Points, in no order, along strands that fork and pass close to each other.
Two points are linked if the straight distance between their rows is under 54.9. Some points are linked to none.
(110): [-16  21 -22   8   2  -5  23  17  10  15  12   9  30   7  14   5 -13   6
 -13  -7   0  19  15 -19]
(569): [ -8 -24   6   8   1  15  -7  20  20   3   9 -21 -34   8  -3  18  -8 -13
 -14  -6   9  -1  -7 -10]
(183): [ -9  11  -8  14 -27 -23   5  18 -13   8  10  -8  22   3   7  23 -12   9
   0  11  -9  22  12   0]
(562): [  5 -17   0   5 -23   2 -17  35   2 -16  -6 -23  -1  13 -11  18 -16  -2
 -14 -19   5   3  21  13]
(777): [ -9 -34  25 -23  -1  -4   6   0   2   3  -5   2 -20   6 -15  -9   8  13
 -11 -11  14  -8 -15   2]
(720): [-38   4 -12 -18 -15 -19  29   2  -3  11  -1   1  13   6 -10  12  23  15
   1   0  14  13   0  -9]
(391): [-33  15 -14  -9  -5   0  23   2   1  -1  -3  -8  -2  10 -28  21  29  21
   1  17  16  18  -5  -5]
(238): [-30  21   2  -9 -17  10  33  -6  -3  15 -21  -1   6   2 -14   2  -4  17
  13  30  -3  22 -16  -9]
(738): [ 24  -1   1 -14  21   9   3   7  -8  -4   0  22  24  -2   2 -21 -19   2
 -24 -31  10  -5  19  -5]
(126): [  8  28 -21  14  19  11   7  10  -1   5   2   9  41  -1   6  -4  -9   4
 -12  -4  13  18  14 -11]
(388): [  9 -22  11   8  -6   0  -6  32   3  16   1   7  10  -3   9 -16 -32   5
 -19 -24  15  13  23 -11]
(484): [ 17  34 -25  22   7  12 -13  -2 -16 -14   0   8  36 -15  12  -4  -7  -2
   2  -2   1   8  13   3]
(730): [ -3 -18  18  -4  18   7   1   5  31  -9   4 -16 -38  13   5   9  -8 -12
  -8  -6 -14 -17  -6 -10]
(366): [-20   8 -13   6  22  13  14   5   4  24  25  19   5 -10  16 -10  -3   0
  -8  -2  12   2  -4 -16]
(424): [ 10 -10  11  -3  -8  -7 -12  -7 -12  -3   5   9  11 -15   2 -13  -4   1
   0  -5   7 -15  -1  12]
(648): [ -4  21 -13  13  -5  -4   1  -7 -11 -18  -2  -6  13  -1 -10  14  20  18
   7  19  -4  13   2   7]
(304): [ 15 -17  21  18  -2   7 -32  -5  -2  14   9  14 -10 -15  27 -21 -21   4
   2  -9   4   0  -2  -7]
(287): [-10   8   1   3 -28 -35  12   1 -20   7  -8  -4  34  -3  -4   8  -7   3
   9  16  -5  16  13  -3]
(734): [ 17  24  -7  12  -6 -25   2 -11 -32 -12  -1   9  33 -17  -8  -9   7 -15
  21   7 -11   8   8  14]
(260): [ 14  -2  10   9 -18   5 -26 -21  -1   0 -19 -12  -4  -5  -2 -13  11   8
  25  18  10 -12   1   5]
(552): [  9  11  -5  -2  11  -5   6 -24 -10  13  20  31   7 -25   8 -10  12 -21
   7  -4   1  -6 -10   4]
(274): [ 21 -10  10  -1  23  -1 -14 -10  18 -14  -8 -12 -25  16  23  -6 -11  -7
  17   3 -36 -26   8  -1]
(481): [ -1  14  -6  11  -4  -5   1 -25   0  31  21  14   3  -6  19  -8  14  -2
  23  29  -1   2 -20   0]
(241): [-26   8 -17  10   9   7  12  24  12  14  17   2   3   1   0   7 -11   4
 -16  -2  16  14   5 -10]
(658): [  7 -14  21  -2  -6  13 -25 -26   5  -7 -21 -13  -9  -9   8  -3  23   6
  18  -4   9 -21  -9  -5]
(495): [  1  -5  -5  -8   8  -6   3  14  11 -19   8   0  -1  11  -7  -9  -9   1
 -24 -22  -2 -12   9  17]
(341): [ -5  -6   3  13 -18  -9  -7  31  -4  14   9   2  15  -8  15   8 -27   4
  -8   2   9  17  16  -1]
(62): [ 22  12  -9  -4  24   5  -1 -23   2 -29   5  -4 -10  10  -3  -8   9 -15
  -2  -6 -15 -22  -5  21]
(129): [  7   4  -3  -7  19  -5  10  -2 -10  12  15  34  23 -17   7 -21 -16 -18
 -13 -31   6  -6  11  -8]
(67): [  2 -40  20 -32  -5 -12   7  13  -2  -2  -9   0 -24  23 -12  -1  -5  15
 -16  -1  -5  -7  -3  12]
(367): [ 10 -10  17  -1  13   2  -5  16  24 -18  -7 -29 -26  17  16  14 -15 -15
   5   5 -34 -18   8  -2]
(779): [ -8  -5   4  -2 -17 -20  10  15  -1   4  17  -1  -1   6 -25   8 -11 -16
  -5  10   8   9   9  16]
(208): [-29  17  -6  -7 -19  14  25   5  -2   2 -28   3  -3   5 -40  10   6  13
   2  19   6  27  -2  -2]
(188): [ 20 -15  33  -6 -13   1   0 -22   0  18  -7  11 -26   8  -6 -38 -10   1
  16  17   0  -7 -11  10]
(588): [ -3  -3  17   4 -15  -6   2  -9  -4  28   9  11  -6  -7   2  -8  -1   2
  16  34   7   5 -15   1]
(426): [-10   2  -8  13  -9   8  -3  14   6 -14   7 -23 -19  11 -18  33  11  -4
  -6  14   6  20   4  -2]
(163): [ -3  32 -29   9  18  15  -5 -29  -5  -9  13  11  10 -12  10   8  21   3
  10   6   2   3  -9  -1]
(466): [  3 -30  13 -20 -25 -17   1  27   1  -5  -1  -8  -8  16 -17  13  -9   1
 -18 -17   4  -4  16  16]
(220): [  7 -24  11 -15  26 -18 -21  -7  13  -9 -20   0 -32  10  29  -5  -8   4
  17  11 -40 -13  16  -9]
(85): [ -4  11 -16   2  -2 -15   0  16   6 -20   3   2  18   0 -14   2  -3   0
 -21 -25   9   2  21  11]
(111): [ 32   6  -4 -12  24  11  -8 -25  -5  -8   8  14 -14  -1  16 -17  -4 -11
  -4 -15 -14 -23  -7  12]
(250): [ 27  29 -17  15   3   4 -12 -14 -28 -18   7   6  21 -17   0  -8   2 -15
  19  -4  -8  -1   3  15]
(345): [-19   5  11 -13 -27   7  20  11  -4   7 -18  -1   1   1 -47   4 -13  -8
   1  22   7  21   5   3]
(473): [ 11 -20  20  -9   8  11 -26 -28   6 -10  -6   2 -18  -7  19 -10   5   1
   5 -20  -5 -21  -5 -11]
(293): [-11  -4  12  -9  -9  15   3  -3   6  -5 -26 -13 -11   1 -29  -3  15   5
   7  12  20  -3 -15   4]
(611): [ 21  -2   4   1  18  22 -21 -12   8 -13  -5   0  -6  -5  18 -13 -12  -7
  -5 -18  -5 -22   2  -4]
(463): [ 15  -2  22   3  -8  -9   8 -23  -4  35   5  24  -9  -8  -7 -33   3 -12
  23  19   2   0 -15   7]
(165): [  4  18   1  14 -13   4  -5 -14  -9  -4 -13 -10  -1   3 -13  -5  11   9
  22  35   5  11  -7   9]
(39): [ -5  -8  -3  -4 -13  -6  -4  22   4 -16 -20 -22  -3   6 -29  19  24   6
 -12 -22  17  -1   3  11]
(665): [  9 -38  24 -26   8 -15 -16  -5   4 -10 -29 -11 -34  18  14   0  -3  17
  10  11 -29 -15   8  -2]
(721): [-22  32 -26   5  22  18  16 -13   0  10  26  15   9  -5  15   0  16  -1
   4   5  -1   5 -15  -6]
(650): [  0  22 -16  19  19  24 -16 -18  13  -4   7  -6  -8  -8  18   3  11  -4
   4   1   4  -7  -7  -9]
(745): [ 33  -5  -8 -22  39   8   3   5  -8 -12  -7  21   8   8  16 -24 -21   3
 -22 -22 -16 -12  13  -2]
(642): [  0 -18   2 -16  28   3  -1   2  21 -21  -2  -4 -19  12   5  -3  -5  -2
 -20 -17 -11 -24  -8   0]
(258): [  1  17 -16   0   8  -8  16 -22 -18  23  17  27  24 -28  31  -3  -1 -19
   9  -6 -12  -2 -14 -16]
(717): [ 22   4  -1 -16  22   7   5 -16 -14   2  20  33  -3 -19   7 -16  -4 -19
  -7 -26  -3 -13  -3   4]
(514): [ 13 -13   9  18   9  14 -12  10   4  13   6   7   8 -10  19 -17 -25   6
 -12  -4  15   4   4 -17]
(776): [ 17 -14   7  14   3   6 -13  28  15 -19  -9 -31 -10  14   4  10 -26  -5
  -8  -7 -15  -7  15   0]
(138): [  2  14   1   9 -12 -38  16   5 -21   5  -1   3  26  -7 -17  -8  -1 -22
  11  11 -11  13   9   9]
(600): [  8   9  -6  21  -1   7 -10  16  11 -27   5 -29 -13  10 -12  15  -8 -12
 -11   5  -4   6   5   7]
(48): [-16 -13 -13  -7  -4   4 -13  -1  -4   0  -7   0  12 -20   2  11  29  20
  -2 -19  24  -9  -8  -1]
(277): [  3 -19  14  -7 -16  10  -7  22   8 -14 -20 -36 -21  22 -27  32   5 -15
  -3   5  -4  -2   5   3]
(699): [ -4 -34  15  -9 -18   8  -4  18   6   6  -8 -19 -31  10 -18  28   6  -5
  -6  -5   9  -1  -8  -4]
(599): [-31  -4 -18  -1  -4   9   0   5   2   8   0 -10  12  -2  13  19  27  32
  -2  -9  13   4 -22  -6]
(635): [ -7  22  -8   6  -7 -17  26 -18  -5  19  18   9  23   4  18   4  10  -6
  17  17 -18   8 -25  -5]
(203): [-19 -32   8 -11  -5   2 -10   6  -2   5 -11  -3 -12  -7 -10   2  26  12
  -7 -22  25 -13 -12  -5]
(180): [-16  29 -23  12  -2 -12   9  10  -1 -22   5   4  19  -3 -13  18  14  10
 -11  -6   1  22  20   2]
(780): [ 23 -27  25 -12  -1  -9 -14 -16  -5   0 -13   0 -27  22  10 -24 -10  12
  15  13 -20 -15  -1   7]
(676): [-11   1  -9  19   3  17 -21  -2  15  -1  -6 -20  -7  -9  16  20  15   8
   5   6   7  -2 -15 -17]
(553): [-40  -7 -10 -14 -21 -12  16   9  -2  17   1   1  24  -3  19  15  14  27
  -1 -20   7   4  -5 -10]
(402): [ 13  27 -14   1  16  14  -3 -37  -5 -16   8   4  -4  -4 -11  -3  26 -15
   7  -2   6 -14  -7  12]
(51): [ -8  21 -12  19  -3 -23  24   4  -1  22  25   5  18   1  14   9 -12 -15
   4  18 -18  17 -11  -6]
(601): [ -3  11  13  -3 -16   7  16   0   0  14 -13   4 -13   4 -35 -11 -14 -13
   9  34  -1  12  -6  10]

A fork is a point with three links. Follow the links from the first point to the second and name the forks in between, in order.
(48) / (163): (776), (367), (730), (111)
(250) / (699): (163), (111), (730)
(717) / (777): (111), (730), (367), (776)
(588) / (600): (367), (776)

A fork is a point with three links, a tip a point with one. Leave the first point through the second and follow the links. Name the first fork or tip that comes.
(208) / (391): (776)
(514) / (388): (163)
(220) / (665): (51)
(730) / (642): (111)
(658) / (260): (730)
(126) / (484): (304)
(51) / (635): (367)
